Each row is a point on a tangle of strands that fork, close into loops and nearly touch. The rows are in no order.
Two points are linked if the straight distance between their rows is under 122. Some points are linked to none.
mevu: [ 24 -17  -3 -54  15 -22  37   7  23  38 -33 -32  -3 -48  25 -15 -23   7
  12 -15   2 -52  51  14  20  24  28 -21  -2 -11  -1  11  14 -21  56 -34
 -25 -27   5 -65  19]
nizag: [  0  43 -10  70 -17  36 -12  -8 -29 -32  -8  13 -41   9  -6 -14  36 -23
   0   5  16  23 -47 -18  27  24  -4  58  34  -7   4  18  39   7   6  32
   3  -5 -26  53 -26]
pupip: [ 14 -34 -27 -48  16 -16  -7   3   0 -22  17 -20 -45   9  28  -2 -24  36
  13  -3 -45 -50  20 -25   4  -7  13 -40   9 -54  10  15  -6 -23  36 -54
 -11 -32 -12 -21  34]
Tedu: [ -1 -40  -3 -40 -14 -15  27   0  14  17  41  19   4 -18  -2 -41   2  21
   2  -4 -15   7  -6 -21   1  23   5 -45 -39  12  48 -20 -20  27 -18   9
  16  42  39 -27 -20]
zet: [-22  -7  41  -7   5  24  55  37  52   9 -13  27  12 -20  -3  18 -14 -33
 -27  22  19   0   3  -6 -11   2  32  16  12  -3 -32  20   8 -27  -4  17
   9  16  60   8  33]
Semar: [  6 -20  -8 -41  33  -8  23 -15 -20 -28 -10 -23  36  -2 -30  -1  22  14
 -13 -19   4 -12  -6   5   2  -7 -42  -5  34  18  47 -16 -22  41 -40 -29
  -2  19 -32 -20  10]
zot: [  4 -64 -52 -42 -42 -62 -49 -17  13  42  37   6  26  -7  48  -4  16  17
  22 -13 -22 -23  18  24 -15  13  22 -70 -50 -17  16 -44 -28 -13  31 -24
 -23  10  38 -34 -58]
vogom: [-29  22  10 -41  28 -16  31  36  13   4 -16 -19   4 -12   8 -29 -27 -29
 -17 -27  -8  18   8  -9  31   9   8  12  20   6 -47  47   7  -3 -50   1
  35  19  -3 -48  11]
Rikuf: [-18 -39 -55  49  -6  10   5 -25 -53  10  24  73  27 -10  -1 -28  68   1
 -10   1  -6  28 -34  21  10  31 -16  31  41 -52  45 -41  13  45  25  23
 -31 -21 -36  50 -62]
gogo: [ 27  47   1 -14 -29  -3 -36   3  -3  11 -20 -31 -45  -8   2 -16 -20   4
  24 -15  12  18  18 -14  41  28   9   6 -45  37 -21  23   4 -20  -6   4
  29  -3  -8 -35 -29]
Gani: [ 11  42   4 -14  -5  -1 -24  18  -3 -19 -29 -36 -51   7  13 -32 -36  -8
  17 -20   7   5  22 -10  39  14   0   8   0  14 -45  50  14 -19  -9  -5
  22 -10 -35 -37  11]
sak: [-17 -45  40 -28 -12   0   3  20  58  28 -14  10  38   6  -5  55 -20 -18
 -20  28  -3 -43  31   9 -51 -32  29 -15 -18 -26 -32  -3 -20 -44  23 -20
 -15   1  67   3  42]
deno: [ -4  26   9  -6 -18  -7 -35 -15  -8   1  33  -7  -2  31 -13 -17 -14  12
   7 -12 -24  53  -7 -18  -4  -7 -26 -20 -51  43   0 -10 -24  19 -45  14
  35  39   4  -2 -36]
faki: [ -6 -45 -45 -18 -46 -59 -56 -16  -4   9  41  25  -6  28  19  -5   4  16
  25  -4 -54  -8  -5   0 -19  -9  10 -45 -20 -57  -1 -10 -24 -14  12  -5
 -10  11  25  -2 -25]
Ropo: [  1  -4 -33   8  51  54  22 -22 -56 -67 -12 -15   1  -9 -23  28  38  19
 -34  -2  22 -16 -54   1   8   9 -26   2  36  -3  66 -29  18  41   9 -39
  18 -29 -46  20  -8]
mepal: [ -1 -29 -28 -26 -12 -42 -28   3   5   6  40  12 -37  22  31 -16 -15  16
  25   0 -68 -15   8 -13   6  -6  26 -42 -18 -49  -8  15  -4 -21  22 -21
  -2 -11   1 -17  13]
ferit: [ 21  12  -4  63  50  46  19  -9 -21 -52  15 -14 -15  33  -5 -34  12  27
  -1  14   9  -2 -15  -5  -5 -12 -27   1  16   6  66  -6  37  47  12  11
 -20  -1 -27  26  34]
pego: [ -6  30   3  11 -18  -6   5  30   9  20  17  14 -63  -9  39 -53 -32  -7
  31   0  -8  31   7 -13  47  39  44   1 -31   8 -27  41  30 -26   6  29
  29  -5  10 -28 -18]
lozev: [ -6  -5 -14   6 -27 -28  24   1  -9  32   2  38 -19 -35  14 -25  18 -15
  21 -11 -12  12 -20   4  49  42  28  28  15 -15 -18  23  15 -15  13  34
   3  -8 -14  -4 -29]
varip: [ -3 -56 -31   0 -50 -47 -13 -26 -25  47  -1  56  58 -24 -14 -12  56  -2
  12  -4  12   5   0  29 -11  19 -26   1  16 -28  -6 -31 -25  25   9  25
 -38  12   7  22 -58]
bip: [ 21  42  22  45 -15  11 -13  -1   2  -5   8  -9 -22  18  -7 -41  -2   6
  25   4  19  23  14 -10   8  -1 -22   2 -33  47  23  17  14   9 -22  32
  -2  20 -14   8  -3]
Pota: [-37   2 -28  43  37  -5  18 -15 -54  -9   7  20   9   3  -3 -19  45 -16
 -13 -21 -25  35 -41  14  35   2 -14  41  70 -24  28   1  16  22 -26   6
 -16 -14 -62  30 -15]
tipop: [-41  -8  26 -16 -14  14  38  38  30  18  16  38   9 -21  -7  28  -7 -32
 -30  18 -19  19 -32 -14 -14  11  38   9   2 -12 -32  -2  -9 -28 -17  17
  36  25  69  17  -6]
gonud: [ 24  17  19  68  12  18   4 -10   3 -20  19  -8  -5  32  -7 -48  -3  23
  22  23  19   4  18  -9 -18 -14 -23  -3 -20  21  46  -3  16  29   1  35
 -30  14  -8  28  34]
viba: [  3  41  -8  12 -19  43 -31 -14 -37 -43 -33 -13 -20   4 -20  61  11  -8
 -26   1  27   9 -43  -3   4   8 -24  25  17   5 -23  -7   6  -1  13 -17
  50 -25 -20  39 -31]
Ses: [  6  11  -9  16  39  40   6 -11 -22 -57 -28 -28  -9  11 -12  35  13   5
 -15   9  29 -21 -29   1   7 -10  -8  17  38  -2  25  -7  22  11  13 -25
  11 -40 -36  21  33]
Dere: [ 40  15 -22  21  -2  33 -14 -16 -29 -80  12 -22 -66  22 -25 -35   0  35
  17   1  -3 -22  -5 -53  17 -14 -42   1  13  -6  53  25   7  38   0  -4
  -1  19 -38   9  13]
kures: [ 18 -15  29  -8  -9  31  27  -4  29 -13 -43  -8  34 -27 -51  49  15  -3
 -23  23  60 -42   9  -6 -24 -15 -20  14   7  15  13 -16 -16   8  -2  -3
 -10  16  41  19  29]
mot: [ -7 -58 -24  -5  21  -7 -38 -14  14 -27  34 -15  49  56 -10  29  -5  22
 -15  12  -7 -28  19   4 -68 -72 -22 -20  -4 -18  25 -29 -28  17 -14 -15
 -29  13  21  16  35]
kiv: [ 25  12   3  -2 -14  16  12  -6   2  27 -24 -10  -2 -46  -2  -4   7   7
  14  -5  48   3   3   6  37  42  11   8 -38  40  22 -21   4   6  11   7
   4  -6   0 -22 -28]
letu: [ -8   9  -6  -5  42  39  26  17  -4 -79 -31 -23 -41  -8  -4  28   1 -18
 -28   0  25 -39 -26 -27  31   9   2  15  54 -22   0  46  32  -3  15 -31
  25 -33 -17  12  39]
gizot: [-40  26  17   5  45  19  28  -4 -22 -22 -28 -23  51  -5 -21  33  34 -36
 -48 -10  19  37 -54  35   7 -12 -31  27  47  31 -10 -12  -3  19 -58 -13
  19   6 -39  17 -13]
buz: [  5 -33 -28   7  42  31  19 -29 -41 -22 -13 -10  39  -4 -16  42  42  21
 -22   3  31 -23 -30  37  -1  -4 -15  10  26  -8  55 -60   8  37  29 -28
 -20 -46 -50  17   1]
vumu: [-11  15  12 -35  33  15  12   5  -4 -14 -23 -34  24  -8   1  46 -15 -12
 -26 -11   8   2  -6  16   6  -7   0  12   8  25 -14  -2  -5  -7 -18 -28
  30 -13 -12 -18   7]
bim: [-30  30  26  -4  28  -1  39  24   5 -24 -26 -12  19  -9 -11 -15   7 -40
 -20 -21  16  27 -18   7  28  -3 -14  38  58  22 -29  40   6   6 -65  13
  16  37 -23 -14  12]
Duda: [  0   8  -6  82  52  61  31 -13 -28 -43  52  11   6  37   2 -43  29   3
 -18  18 -13  16 -38 -17  -7 -12 -10  10  24   2  89 -25  41  65  17  26
 -33  23 -15  44   4]
Sabe: [ 47  39  19  -2 -16  21  -8  -4   5  12 -34 -41 -17 -27 -23  -8  -5  20
   9 -12  57  13  26 -10  32  27  -7   4 -62  69  23   8  -2   5 -17   6
  15  12  -5 -40 -28]
gatov: [  3 -29   5  39  21  -5  55   7  24   3  35  43  29  -9 -18 -39  30  -6
  -1  23  12 -15   7   0 -14  -8   1  13  45 -12  42   6   7  38 -14  45
 -47  31  19  28  43]
muz: [ 30  -7  17 -24 -60   4 -10 -17  13  -2 -53   0  10 -32 -56  37  19  -5
  -2   4  37 -30  12 -22 -20  -8 -39  19  10  12  -9  -7 -24   7 -11  -4
 -13  34  21   9 -11]
dip: [ -2 -35  -9  22  37  24  43 -14 -22  -8  10  11  39 -14 -16  -1  44  12
 -10  14  34  -8 -26  29   8  12 -14   9  15  13  77 -48  10  50  13   1
 -27  -8 -34  20  -6]
leled: [-23 -16  31  12  -1  -7 -24   1  36   6 -13  -1  48  48  -5  56 -16 -10
  -9  21  -8 -18  26  18 -60 -54   8   5  -9 -13 -44  -8 -16 -36   4  -1
 -23 -12  47  26  45]
fev: [  4   5   0  50 -26  -8  13 -16 -19   2 -22  40  14  -9 -48 -20  54 -39
   0   6  16   4 -10  -5   5  -9 -30  65  79 -21  10  14  12  27 -18  46
 -41  28 -24  41   4]
nepi: [ 17 -33  48 -13  -5  22  21   1  54  20 -38   1  38 -25 -21  55  -8  -4
 -16  26  41 -54  39   5 -35 -22  12  -3 -17   6  -4 -11 -14 -23  27  -7
 -23  -2  61   5  41]
mel: [ 33   9  32  -4  -4  12 -17   4  28 -13 -48 -37 -11  12 -15  20 -31   8
   0   7  29 -38  51  -9 -32 -34  -9  -6 -10  13 -28  21  -1 -22  10 -17
 -15 -12   9  -9  55]
mato: [ -5  34  25  32  18  26   1  32  15 -32 -26 -15 -44  14  21 -29 -33 -17
   7   0  30 -10  17 -10  23  10  16  19  29  -4 -51  45  38 -25  12  17
   8 -22 -20 -11  41]
Dup: [  1   5  18   8 -17  21   7  23  37 -13  30  14 -24  13  -8 -18 -22   8
   2  34  -8  -1   5 -42 -30 -14   1 -25 -30  -7  14   8  -3  -1  -9  15
   8  29  48  23  19]
balab: [ 42  -5  22 -47 -10 -22 -24  -6  42  -2 -32 -40  -2  10 -22  12 -32   8
   0 -10  10 -41  66 -16 -46 -57 -29 -35  -3  -5 -28  21 -29 -10  -9 -41
 -29  20  13 -37  48]
Guzu: [ 14  18   2 -40  -8 -41  -3   9  18  36 -10 -19  -7  -5  -6 -40 -23  -3
  16 -28  -8   7  38 -12  11  -4   1 -21 -24  19 -23  27 -10  -6 -32   3
   0  24   3 -60   5]
vegez: [ -8  13  -2  -1  46   3  15 -14 -41 -26 -21 -24  37   7 -23  18  31  -7
 -21 -20   7   3 -24  26   7 -21 -35  22  44  13  13  -5 -12  22 -40 -18
  -3  -5 -60   6  12]
tiv: [  2  -1 -14   2  14   7 -12   6  -5 -45   8  -5 -42  34   0   2 -27   5
   5  12 -32 -21   3 -36 -11 -28 -15   3  27 -41  -9  24   1  -5   9 -12
   0 -12  -6  22  45]
Kapig: [ -2 -15  -1 -32  22 -41   8   7  10  32 -10 -15  -9  -8  45 -12 -27   0
  25 -17 -30 -34  37  29  22   6  29 -18   9 -30 -29  14   7 -37  47 -21
 -19 -46 -21 -44  21]
vin: [-14  -8 -20 -74  12 -28  45   7 -13  40 -11  -9  20 -62  18 -11   6  -6
 -11 -32 -17  17  -7   6  52  50  36   2  -1  12   7 -14  -5   9  -7 -21
  20   6   3 -66 -38]
zel: [  1  27   4   0  35   7  -8  10  -5 -51  -2 -39 -19  26  -2 -11 -30   9
  -5  -7 -12  -8   5 -16  -2 -25 -33  -5  24  -4 -18  31  -3   7 -29 -13
  21   8 -26  -8  44]
pevi: [-17  10  15 -24  21 -27  15  18  13   4 -10 -12 -15  15   1 -33 -29  -8
   9 -15 -18 -11  33  -9  -3 -24  -7 -13  27  -8 -40  42  -4 -15 -29   1
  -2  13 -14 -32  43]
tuv: [  1 -29  -2  -2  -1   4  -6  -7  10 -10   5  10  17  13  -8  31   0  12
  -3  21   1 -21  -1   1 -25 -19   5  -4  -4 -21  11 -20 -14  -2  10  -3
 -11  -7  17  25  15]
fuzu: [-34 -11 -15  18  -3 -43  31   7 -20  25  40  60  -5 -21  14 -43  27 -21
  10 -10 -42  33 -35  -2  35  33  20  24  48 -25   0  24   9  11 -28  42
  -6  21  -8   9 -17]
repop: [-33   5  26  22  40  -2  -8   7  10   4   3  -1  59  41   3  41  -9 -15
 -20   8  -8  15  -6  35 -41 -49   3  16   2  10 -24 -21  -9 -14 -21   6
 -20 -15   9  28  27]
guzov: [-10 -25 -22 -50  -8 -26 -18 -11 -12 -28   9  -6   6  13  -9  26   0   6
 -11 -12 -46 -15 -13 -24 -12 -22 -17 -11  36 -41  -8   5 -36  -4 -22 -30
  17   8   3   4   6]
meri: [-26   7  -9  58   6 -20  16  -5 -34  21  29  38   7   3   9 -46  39 -23
  10  -6 -13  48 -34  15  28  16   0  37  36   3  17   2  15  22 -23  39
 -27  -1 -48  27 -19]
Sen: [ 12  31  21  10 -55  28  -3  -2  -5  35 -54  27  20 -43 -37  16  30 -10
  -9   2  62  27  -4  13  15  42 -13  27 -21  38 -23 -18  -9  -8  -1  23
  16  10   8   9 -72]
dafe: [  4 -34 -54  -3 -60 -52 -63 -22 -17  36  38  37  -9  -2  38  -4  15  26
  35  -6 -35  -4  -5  19  -1  29  19 -46 -46 -34  -2 -37 -16 -18  51  -4
  -6 -13  15  -4 -75]
gil: [ -6 -30  42  -4  33  40  69  48  58  24   6  17  -3 -25  11 -22 -33   1
 -18  37  25 -18  20 -13 -22  15  36 -28 -17  -2  -4   6  22 -19  12   0
   7  12  63 -16  46]
kib: [ 32   8 -24  -8 -16  13 -55 -33 -26 -28  -4 -27 -17  27  -5  48  -8  26
   3  -5  -1 -11  -1   3 -17 -17 -22  -5 -14  -4  13 -19 -20   6  18 -30
  13 -26 -24  13  -7]
Fiba: [  5 -28  -2 -11  54  18  36 -10 -14 -54  20 -13  33  20 -34 -19  13  24
 -25   7  -5 -19 -14 -13 -25 -33 -41 -11  31  10  66 -18 -11  56 -34 -11
 -13  33 -10   2  40]
leg: [ 18   0  20 -31  35  22  20  25  28 -10 -37 -49 -10  -3   0   5 -45  17
  -2   2  25 -42  52  -4 -11 -18  -1 -24   9   1 -25  15  11 -13  21 -34
  -2 -21 -10 -45  57]
figir: [-23   8  10 -31  32  26  34  46  28   3  15  -8 -41   2  33 -32 -51   7
  -4   6 -10   7  13 -17  17  20  25 -34 -23   1 -16  23  21 -17  -5  -9
  36   2   9 -38  23]
legag: [  8 -12  15  18 -24 -15 -11  -9  19  38 -21  18  12  -7   9  26  -1  -5
  17  11   9 -16  14  18  -5  -2  25  15 -16  -1 -18  -8   1 -30  32  13
 -21 -27  25  13   1]
rol: [ -3 -12  -3 -50  -5  -4  51  13   9  33   3   7  10 -54 -11 -36   3  -4
  -2 -16  10  18 -10 -15  34  39  16  -5 -17  30  25  -2  -6  24 -30   6
  31  39  27 -48 -28]
Kidod: [-14   0  34  37 -14 -19  19   2  22  68  34  47  44 -17   2 -34  14 -10
   8  11   8  53  -1  17  -3  17  19  -5 -51  47  10 -12  -1   0 -32  54
 -16  24  35   1 -32]
vof: [  0  41  -9  12  17  45 -38 -21 -41 -44 -17 -36  26  15 -20  71  14  -9
 -48  -1  14  22 -40  19 -21 -14 -40   9  11  20 -17 -26 -10  16 -22 -33
  52 -21 -39  34 -25]
vis: [  5  38  14   3  15  21 -41   4  -8 -14 -18 -42 -32  28  27  42 -37  -4
   0  -4  -9   5   0  14   1 -12  20   7 -25  10 -44   4   3 -44  25 -25
  34 -51 -15   3  18]
Pog: [ -5  38   9  -7  64  31   6  19 -14 -56 -11 -60   0  17   7  17 -26   2
 -30  -8   4   5  -9  14   7 -13 -13  -3   6  26 -11  13   9   9 -28 -36
  39 -18 -40 -19  26]
dinu: [  5 -60 -25  22   3 -25 -26  -4  24  18  45  12   8  27  46  -3  -5  25
  32  26 -13 -40  21  20 -27 -21  38 -33 -36 -38  20 -19   3  -9  55   0
 -40 -36  24  10  23]
Vop: [-12  16  -6   7 -37 -31 -22  -9 -12  29  31  25 -12   9   9 -22   2  -5
  24  -6 -29  38 -11  -2   7   8   3  -8 -25   4  -8  -1 -10   0 -22  28
  15  18   1   8 -38]
Moda: [ 21  24 -12  28 -54 -22 -31  -4  -6 -18  19  14 -78   8   2 -60  -9  15
  49  -6 -13  12   6 -44  33  14  -9  -4 -16  -7  -4  56  12   2   1  38
   3  22  -9   1 -10]
tumas: [  2 -44  -2  33  25  -1  52  -9 -12   6  34  30  46 -20 -21 -55  48  10
   6  12  16  -3  -8  13   4  10 -18   8  23   6  85 -18   5  65 -16  33
 -44  26  -9   9   8]
dok: [  2 -10 -17  15 -69 -23 -13 -24 -28  45 -22  62  24 -31 -28  -4  51 -15
  13  -3  13  18  -7  24   9  29 -25  31  27 -22 -30 -11 -11   3  20  32
 -18  -5 -11  36 -63]
Kosaz: [ -5 -72 -49  24 -11 -10   0 -25 -40  20   5  55  73 -22 -18  -8  69   3
  -5   0  23  -3  -5  44  -8  17 -26  18  30 -47  35 -51 -11  50  28  11
 -49 -17 -21  37 -51]
gamip: [ 26  33 -18 -13  -3  21 -69 -43 -40 -48  -8 -48   2  26 -13  77  -6  12
 -27 -11  -5   0 -10  14 -30 -25 -32   0   7   9 -19 -26 -29   2 -10 -55
  41 -21 -41  21 -17]
Bikin: [-24  33  21   9  17   0  10  41  10  14  36  -3 -43  23  39 -67 -54   8
  16  -2 -30  48  18 -13   7  14  25 -41 -47  16 -33  27  24 -17 -13  24
  29   9   0 -40   7]
peve: [ -4 -20 -39 -53 -44 -25 -15 -10 -30  -8 -17  27 -23 -36  -1  27  15   2
   2 -21 -29 -19 -21 -27  29  38   3  -4  34 -48 -22   4 -14 -17  30 -29
  28  -6  -5  -3 -40]
Nup: [-10 -36   4  12 -21 -23   1  -9  25  40  60  50  29  -6   9 -40  12  12
  14  16  -7  22  -2   1 -15  19  14 -44 -59  17  39 -26 -15  17 -14  39
  -9  31  50   0 -32]
Sugaz: [-14  16   4  73  13  38  26  -8 -23  -9  37  27  13  13  -6 -29  35 -11
 -14  19   0  48 -46  -2  -3   6 -10  23  15  21  58 -27  27  48  -6  37
 -18  36 -12  53 -31]
kudi: [  0 -92 -57 -56  -1 -42 -19 -17  -5  10  36   1  21 -16  45  10  19  30
   5  -3 -34 -47   5  21  -6  23  22 -56 -15 -37  47 -43 -24  -5  52 -42
 -24 -12  24 -26 -29]
Silav: [ -6  28  10  40  -5  21   9  -1 -23  -2  19  11  -3  -2 -12 -31  21  -2
   2   4  17  45 -23   2  27  22 -18  10 -20  49  36  -7  13  29 -26  40
  11  27 -23  14 -33]
besi: [  6  -9 -51 -73 -29 -54 -27 -22 -40   5  -1  -5 -29 -30  19   0   5  13
  10 -41 -61  -9  -7 -14  37  36   6 -17  22 -35  -1   3 -32 -27  15 -41
  21   2 -15 -40 -45]
fonog: [ -7   9   2   7  -5  18   8  25  19 -44  29  13 -49  22  -3 -13 -26  -9
  -3  24 -26  -8 -16 -51 -15 -12  -4   1  18 -39  -6  36   5  -3  -9  14
  18  32  31  33  35]
desa: [ 32  50  22   5  -7  17 -47 -10   0  23 -40 -55 -10   7  11  46 -26   4
   8 -14  17   5  34  22  -9 -10  18   7 -49  49 -36  -5 -13 -46  20 -28
  11 -35  -2 -19  -2]
gupek: [-12  30 -12  47  -1  39 -13  -7 -31 -38   2  10 -25  18  -6  30  13  -9
 -14  20   6  24 -55 -15  -3   3  -3  33  16 -17   4 -16  28   9  15   6
  27 -20  -7  59 -19]
vuta: [-23  49  24   8  25 -16 -11  18   4  20  43 -14 -11  41  28 -61 -49   9
  13 -27 -38  68  16   2   6  -3   0 -42 -60  56 -17  16  11   4 -50  23
  29  19  -8 -46 -16]
Foris: [ 34   2   9 -37 -41 -46 -32  -5  33   5 -26 -21 -40   4  -6 -18 -27   2
  25 -12 -15 -29  64 -24 -21 -45 -14 -33  -1 -21 -48  49 -13 -32   7 -22
 -29  18   9 -41  42]
Safoz: [-47  40  19  76  63  38  41  13 -14 -19   5  -1  27  10  13  -1  31 -44
 -31   3   2  49 -62  27  -3 -14  10  39  55  15   4  -2  34  22 -29  21
 -27   6 -30  48   7]
peg: [  6 -83 -41 -14 -10 -14 -41 -21  10 -12  32  -4  40  20   6  28  21  34
  -1  15   8 -40  15   8 -53 -34  -9 -37 -21 -20  43 -46 -30  22  22 -13
 -38  16  37   8  -2]
vuko: [ 23   9  -9 -47 -41  18 -43 -12  -3 -20  -9 -25 -43  -9 -11  49 -18  17
  -1   6  -5 -17  -4 -28  -5   3  -3 -19 -30  -5 -10  -7 -22 -14  22 -45
  39 -13  12   6 -25]
Gere: [ 22 -11  -9 -24  19  16  46  -1  -2  -4 -23 -18  12 -41  -7   7  20  10
  -1  -5  40 -30   0   8  37  26  -4   7   5  30  46 -16   5  21  11 -18
  -3 -14 -24 -29   1]
Vav: [-13 -23  -7  19  39  -6 -20  14  13  15  36   0   2  51  56  11 -35  24
  14  21 -27  -8  15  29 -35 -26  36 -26 -47 -22  -3 -24  10 -30  42  -4
 -19 -49   8   8  40]
binom: [ 13   8  -4  25 -46 -10   2  11  11  12  39  38 -78 -10  23 -50  -6   5
  43  19 -14  10  -3 -35  29  34  28  -5 -25 -15  -1  39  18 -10  19  38
  15   8  21   7 -14]
kisi: [  0 -32  15 -61  40  19  59  30  29   7 -28 -24  -8 -30  15   1 -31   5
 -11   7   8 -52  33  -2   5   9  28 -21  10 -13  -8  14  15 -14  41 -38
   2 -20  11 -48  46]
Fipe: [ 12   3  26 -10 -13 -26  -6  12  46  32  14   1  -3  11   2 -41 -28   5
  16   0  -3   2  49 -17 -30 -23  -1 -50 -42   8 -20  28  -9 -14 -17  11
  -9  20  35 -34  30]
Gazo: [ -7  -7  34   3 -23 -17  26   5  29  50 -41  22  12 -38  13  19  -1 -37
   7  -6   6 -16  19  26  20  13  38  35  15  -5 -38  23  19 -32  41  15
 -14 -20  19 -15  14]
Mog: [-18  27 -15 -47  21 -37  -4  -4 -12  57 -19 -29  17 -24  36  26 -17 -10
  -8 -40 -26  23  15  47  34  23  47   5 -25  23 -31 -21   1 -26  14 -33
  10 -35 -19 -58 -39]
Zaso: [-35  39  16  37  23  25  36  11 -11 -21 -12  -2  24  -9 -18   0  43 -49
 -29  -3  21  38 -47  10  15   3 -14  49  59  22  -2  16  16  22 -62  25
  -2  39 -35  27  -7]
voga: [ 26  -8 -14 -57 -19 -22 -20  -4   6 -27 -18 -25 -54   2   4   8 -29  11
  12 -13 -38 -46  33 -29  -3 -24 -10 -30  19 -42 -25  42 -12 -28  18 -53
  -6  -3 -12 -32  35]
Lib: [  9 -29  13  38 -20 -25  17  -2  31  20  29  41  24   1 -17 -34  11  -1
  13  28  10 -12  23  -3 -36 -22   0  -2  -5 -11  21  10  -2  11  -9  45
 -40  27  47  27  30]
zutaf: [-12 -25 -41  29  14   1  -5 -26 -39 -10  17  27  19  16  -8  -2  39   9
  -4  -2 -16   6 -28   3   4  -4 -18  30  39 -37  36 -27   6  27   9   3
 -25 -17 -38  33 -21]
sibat: [-14  13   1  26  47   5 -20   4 -10   0   6 -18  -1  49  40  39 -23   1
   5   5 -18  14  -6  36 -18 -24  24   8 -19   2 -24 -18  10 -29  25 -20
   5 -65 -22  13  28]
simi: [  6  15 -26 -49 -40  18 -17   0 -25 -22 -17   0 -38 -33  -3  45   1   2
 -13  -6   2   5 -30 -29  28  44   1  -4  -7  -6 -16  -9 -16  -7  15 -26
  55 -10   3  11 -57]
kez: [ 21  14  -5  -7 -41  18  -8 -12 -17  23 -25  12   2 -33 -11  28  19  10
   1  -5  40   1 -14  18   6  41 -11   8 -24  22   4 -45  -9   5  30  -4
  13 -23  -5  10 -60]
repil: [ 15  46  -5  53 -53  12 -40  -3 -21 -32  -7  12 -68  13  -4 -24   1  -5
  31   1   7  15 -13 -35  26  16  -6  43  10 -12 -18  43  25  -9   5  36
   7  -1 -13  38  -9]
karu: [ -8   5 -11 -65  19 -40  17  -7  -2  73 -22 -20  47 -44  13   4   1  -1
  -6 -39 -11  15  18  43  24  34  29  -3 -20  32  -6 -37 -13  -3  -1 -29
  -2   2   9 -72 -49]
Zupig: [  3 -21   8  24 -34 -53  15 -16  -3  51 -18  42  -1 -33  21  -4  18 -24
  39 -14 -10 -16  15  36  37  24  32  41  25 -20 -27  26  18 -28  47  31
 -36 -38 -13   3  -2]
zubed: [  8  32   0 -23   0 -30 -44 -18 -11  43  -9 -31  13  15  29  45 -17   1
   6 -31 -20  13  22  44  -4  -7  17   2 -33  26 -35 -25 -14 -37  16 -26
   3 -39 -25 -29 -23]
Votiz: [-20  31   1  38 -18  -4 -30   6  -7  -5  27  17 -14  42   1   3 -11 -12
   1   9 -32  36 -24 -16 -19 -14  -4  10  -7  -7 -20   3   0  -8 -22  33
  13  14  13  41 -12]
Roko: [  1 -61 -10  18 -24 -21 -35 -19  25  19  18  17  53  16   3  30  17   8
   7  21  15 -24  19  15 -49 -38   2  -9 -27 -14  11 -29 -17   1  22  13
 -46   2  45  25   4]
mobo: [ 20   0   5 -62  20   7  27  10  14   9 -35 -40  22 -40  -9  26  -9   7
 -17 -13  22 -30  19   8  12   8   3  -6  -4  32  14 -11 -13   8   2 -36
   8  -3   5 -48   5]
Zeda: [ -3 -15  35 -24  29  55  43  60  49  -8   6 -16 -47  -5  19 -32 -50   8
 -14  37  17 -24  25 -42 -12  14  17 -43 -23 -13 -16  20  30 -25  16 -25
  33   9  27 -23  48]
nur: [-34  24  15  42  51  27  24  11  -3  -6   2  -9  28  24   9  14   2 -13
 -21  14   5  27 -31  30 -14 -18   2  21   8  20   3 -21  13   7 -22   7
 -10 -14 -17  29  24]
Fufa: [-11  29  12  18  31  55   1  37  10 -77 -15 -18 -66  17  17  -3 -28 -12
 -11  15  18 -14 -17 -30  20  14   9  14  35 -18 -25  44  48 -10  19 -11
  27 -20  -5  16  41]
zados: [  2   9  35  20 -13  15  -2  21  45  24  30  11 -15   6  11 -32 -33  20
  10  27   9  15  23 -25 -28  -4  23 -50 -83  18  12  -1  -1 -16   0  15
   4  16  60 -13  12]
Nibip: [ 24   1  -9  37 -53 -18 -18 -34 -28  19 -29  32  -7 -12 -35 -13  44 -16
  30   1  22  -7   0   0  18  10 -26  51  41 -21  -8  10   8   4  15  36
 -32  -6 -32  35 -24]
pepu: [-28  15  36  29 -32   0 -20   9  21  49  -7  32  35   8 -13  38  -7 -25
 -15   7   2  43  -8   8 -26  -7  20  13 -36  18 -53 -18 -20 -41 -29  30
  12  13  52  22 -25]
povu: [ 16  20  18   7 -69  31  -1  -5   7  -2 -45  19   1 -43 -60  24  27 -19
  -8   4  61   4  -7 -23   5  17 -36  33   4  25 -18   2 -14   3 -21  27
  14  43  20  23 -44]
lik: [ 31  -1   0 -50  32 -25  -1 -14   1  19 -35 -50  33 -14   5  21  -3  15
   4 -36  19 -34  36  45   4  -6  -4  -5   1  35  15 -27 -16   1  14 -36
 -28 -24 -29 -45   5]
ledis: [-19  26  16  -4 -38 -21 -19   4  16  48  -2  17  -4  -3   6   9 -23 -22
  11  -5 -25  27   4  -3   2   0  28   3 -31   1 -51  16  -8 -43 -18  20
  22   8  34  -5 -21]
Dum: [  2 -32   4  -3  31   5   8  -1  22 -40  18  -5  40  32 -39   5  -3  15
 -18  21   0 -22   7 -15 -52 -54 -32  -5  23 -10  38 -16 -24  37 -32   2
 -23  33  26  25  53]
Tun: [-15  34  19 -26   9  -9 -42   7   6   9  56 -24  -7  47  14 -12 -45   9
  -7 -16 -48  50   0 -11 -15 -26  -7 -49 -70  42 -17   2 -23  -6 -49 -11
  45  22  23 -25 -22]
bug: [-34  22  13  21 -13  15  13  10  13   8   8  27  22  -1  -9  36   4 -20
 -25  15  -2  31 -39  -1 -26   3   2  27   1   0 -26 -16  -7  -9 -26  22
  27  19  29  41 -17]
Boz: [  9 -17  11  19 -47 -39  11 -18  17  17 -12  39  16 -14 -47 -28  31 -24
  12   6  12  -9  17 -18  -8 -19 -25  33  66 -17  -3  41 -10  14 -36  47
 -37  49  11  27  24]
zus: [ 13  43  -7  -9  -5  -5 -49  10 -16 -30   3 -36 -70  34  24   0 -46  10
  25 -10 -32   8   6 -24   7  -6   7  -8 -18 -10 -40  39   3 -27   5 -14
  34 -25 -29 -12   7]
rotum: [  7 -18 -12 -29  40 -25  11  -2  -2  17   2 -20  18  -3  31  16 -12  15
   5 -16 -12 -23  16  34   7  -2  18 -12  -8   7  10 -18  -5  -5  30 -26
 -18 -43 -25 -33  10]

A fork is a point with three links, a tip a point with one. Leave the first point through the second and follow the links. Name the first fork or tip that comes.
lozev; Zupig => Zaso
vis; desa => Kidod
legag; Gazo => Boz
Safoz; nur => kiv
Lib; gatov => Gani
besi; peve => Bikin
mato; Fufa => Lib
mepal; pupip => mobo
mel; balab => kudi

A piece is all that can be reached along the links. How many separate loops has the piece of each point below (a circle has one, a figure eight two, a Y none), and how many tips (points with one link)?
nepi => loops 2, tips 5
Zeda => loops 2, tips 1
bip => loops 1, tips 0
